A landscape with many valleys, sampled at points; each row gives a point and its height.
A ball rolls from a point to the lowest of its 5 nearest points, and stops where none of them is lower. Distance is the straight distance between rows; heights are no part of it.
K94: [-49  21 -25  29   2  73  19  23 -50]  h=263
K351: [-32   7  24  10 -46 -39  17  27 -27]  h=529
K331: [-21  18 -16  47   1 -30  -9 -12  22]  h=180
K725: [  0   7 -17  21  25  20  -5 -14  28]  h=151
K265: [ -4  14  27 -24 -60 -72  -1  13 -46]  h=358
K456: [ 59 -45  42 -66  29 -17  -8  -4  24]  h=683
K252: [-46  -8  33  14 -32  50  20  52 -64]  h=293
K591: [  5  26 -40  -6  51  82  19   7  14]  h=405
K86: [ -3   9  -5  29 -22 -78 -10 -17   6]  h=496
K943: [ 30  -4 -24 -50  66 102  10  20  26]  h=373
K478: [ 41 -30  39 -55  15  -3  -3  26  40]  h=880
K156: [-41   1  12  -2 -12  84  16  54 -67]  h=278
K998: [ 16 -11  -8  19 -13 -95 -15 -40  14]  h=603
K293: [-10  25  -2  19 -55 -89 -10  -6 -18]  h=316
K436: [-23  24  16   6 -69 -83  -2  -1 -47]  h=60
K558: [ -4 -18  30 -40   0  22   1  31  11]  h=435
K851: [ 13   9  21 -18 -51 -78  -3   4  -6]  h=571
K488: [ 48   4 -53   8  71  71   6 -35  50]  h=438
K483: [ 17   4  55 -61 -65 -48   8  30 -52]  h=97
K691: [-28  -4  14  19 -18  -6   8  30  -2]  h=340
K162: [ 40 -32  34 -48  46  31 -21   7  49]  h=632
K726: [-36   1  10  -2  -2  36   5  33 -15]  h=315
K426: [ -4   7  12  18  -7 -41  -9  -6   9]  h=377
K658: [ 37 -16  38 -51 -18 -67 -18  -2  -1]  h=841
K188: [-33  28 -44  41  19  54  14 -14  -1]  h=302
K221: [-24   8 -16  -5  16  63   3  32 -13]  h=291
K235: [-42  33 -21  56  -8 -14   6 -15   7]  h=190
K892: [-62  29 -28  67 -17  34   7   2 -21]  h=232
K286: [ 68 -39  11 -35  14 -76 -23 -38  22]  h=617
K909: [ 71 -56  23 -54   9 -57 -19 -22  16]  h=471
K20: [-16   3  62 -33 -67  -9  16  42 -78]  h=491
K771: [  0  17 -40  26  39  61   8 -27  29]  h=339
K477: [-33  41 -63  51  18  68  18 -24  -8]  h=317
K116: [-19   1  24 -21  11  35   1  24   2]  h=343
K209: [ 45  12 -61  31  68  57  -2 -63  47]  h=48
K936: [ -3   2  -8 -42  32  82   2  25  11]  h=324
K45: [-18   9  -3  12   8   6 -11   1  19]  h=174
K834: [  1  -6  21  -9 -25 -44   8  15  -9]  h=606
K197: [ 23  -3   9 -10 -20 -82 -20 -17  -4]  h=651
K813: [-47  -3 -26  11   4  90  13  32 -62]  h=269
K528: [-18   7  46 -20 -55 -20  20  41 -43]  h=517
K47: [ 60 -42 -24   1  17 -98 -24 -67  25]  h=715
K375: [-49  24 -38  40  -2  61  14   8 -35]  h=268
K278: [-66  21  -2  42 -25  35   3  28 -45]  h=235
K880: [-47  14 -10  50 -22 -30  12  -8 -12]  h=350
K377: [ 54 -47  14 -18  13 -47 -20 -26  34]  h=669
K263: [-25  15 -26  42  12  15   0 -24  25]  h=13
K447: [ 22   3  33 -49 -52 -51  -4  22 -38]  h=443
K910: [ -2  39 -64  54  34  58  17 -39  17]  h=378
K542: [  7 -10  -3  12  30 -11 -10 -26  50]  h=329
K300: [ 26 -15   0   2   7 -72 -14 -26  19]  h=680
K867: [ -3  12  57 -51 -87 -42  19  21 -79]  h=402
K115: [-15  18   8   6 -50 -65   7   6 -18]  h=370
K302: [ 24  -9 -35  42  49  29  -9 -53  53]  h=410
K413: [-33  20 -37  26  15  72  11  13 -14]  h=274
K317: [-60  11   3  45 -35  -4   7  29 -34]  h=222
K213: [ 76 -53  37 -77   5 -45 -18 -10  17]  h=35
K271: [ 23 -12   6 -39  41  55 -13   7  37]  h=451
K537: [ 32  27 -56  20  54  81   4 -31  37]  h=470
K988: [ 30 -10 -14 -26  51  44 -11 -10  40]  h=564
K309: [-62  12 -15  59 -24   9  17  10 -26]  h=149
K850: [ -2  -3   3 -21  21  51  -3  20  11]  h=333
K883: [  6 -17  24 -20   3 -10   4  16   8]  h=523
K259: [-20  -6  40 -26 -32  -7  10  40 -16]  h=492
K420: [ 38 -39   9 -18  50  14 -18 -11  60]  h=604
K91: [  50  -16   -5    0   -5 -100  -25  -39    9]  h=671
K12: [ 38 -32 -10  23  48 -16 -13 -59  59]  h=524

For each start below, name the point where the ball stops.
K259 => K263
K86 => K436
K834 => K436
K351 => K263
K850 => K309
K813 => K309
K771 => K263
K420 => K263
K851 => K436

Call two points neighbours if one is among the 5 nearest of the other. Go from one point of each pair to the other, from neighbour to neighbour, staying as low as possible. Name the highest point that can't be avoided.
K436 and K483 => K265
K213 and K483 => K377
K436 and K263 => K259
K309 and K209 => K771
K309 and K263 => K235

For each start below, name every point that the ball comes to, in order.
K12 => K725 > K263
K271 => K936 > K221 > K413 > K94 > K278 > K309
K988 => K725 > K263
K197 => K86 > K293 > K436
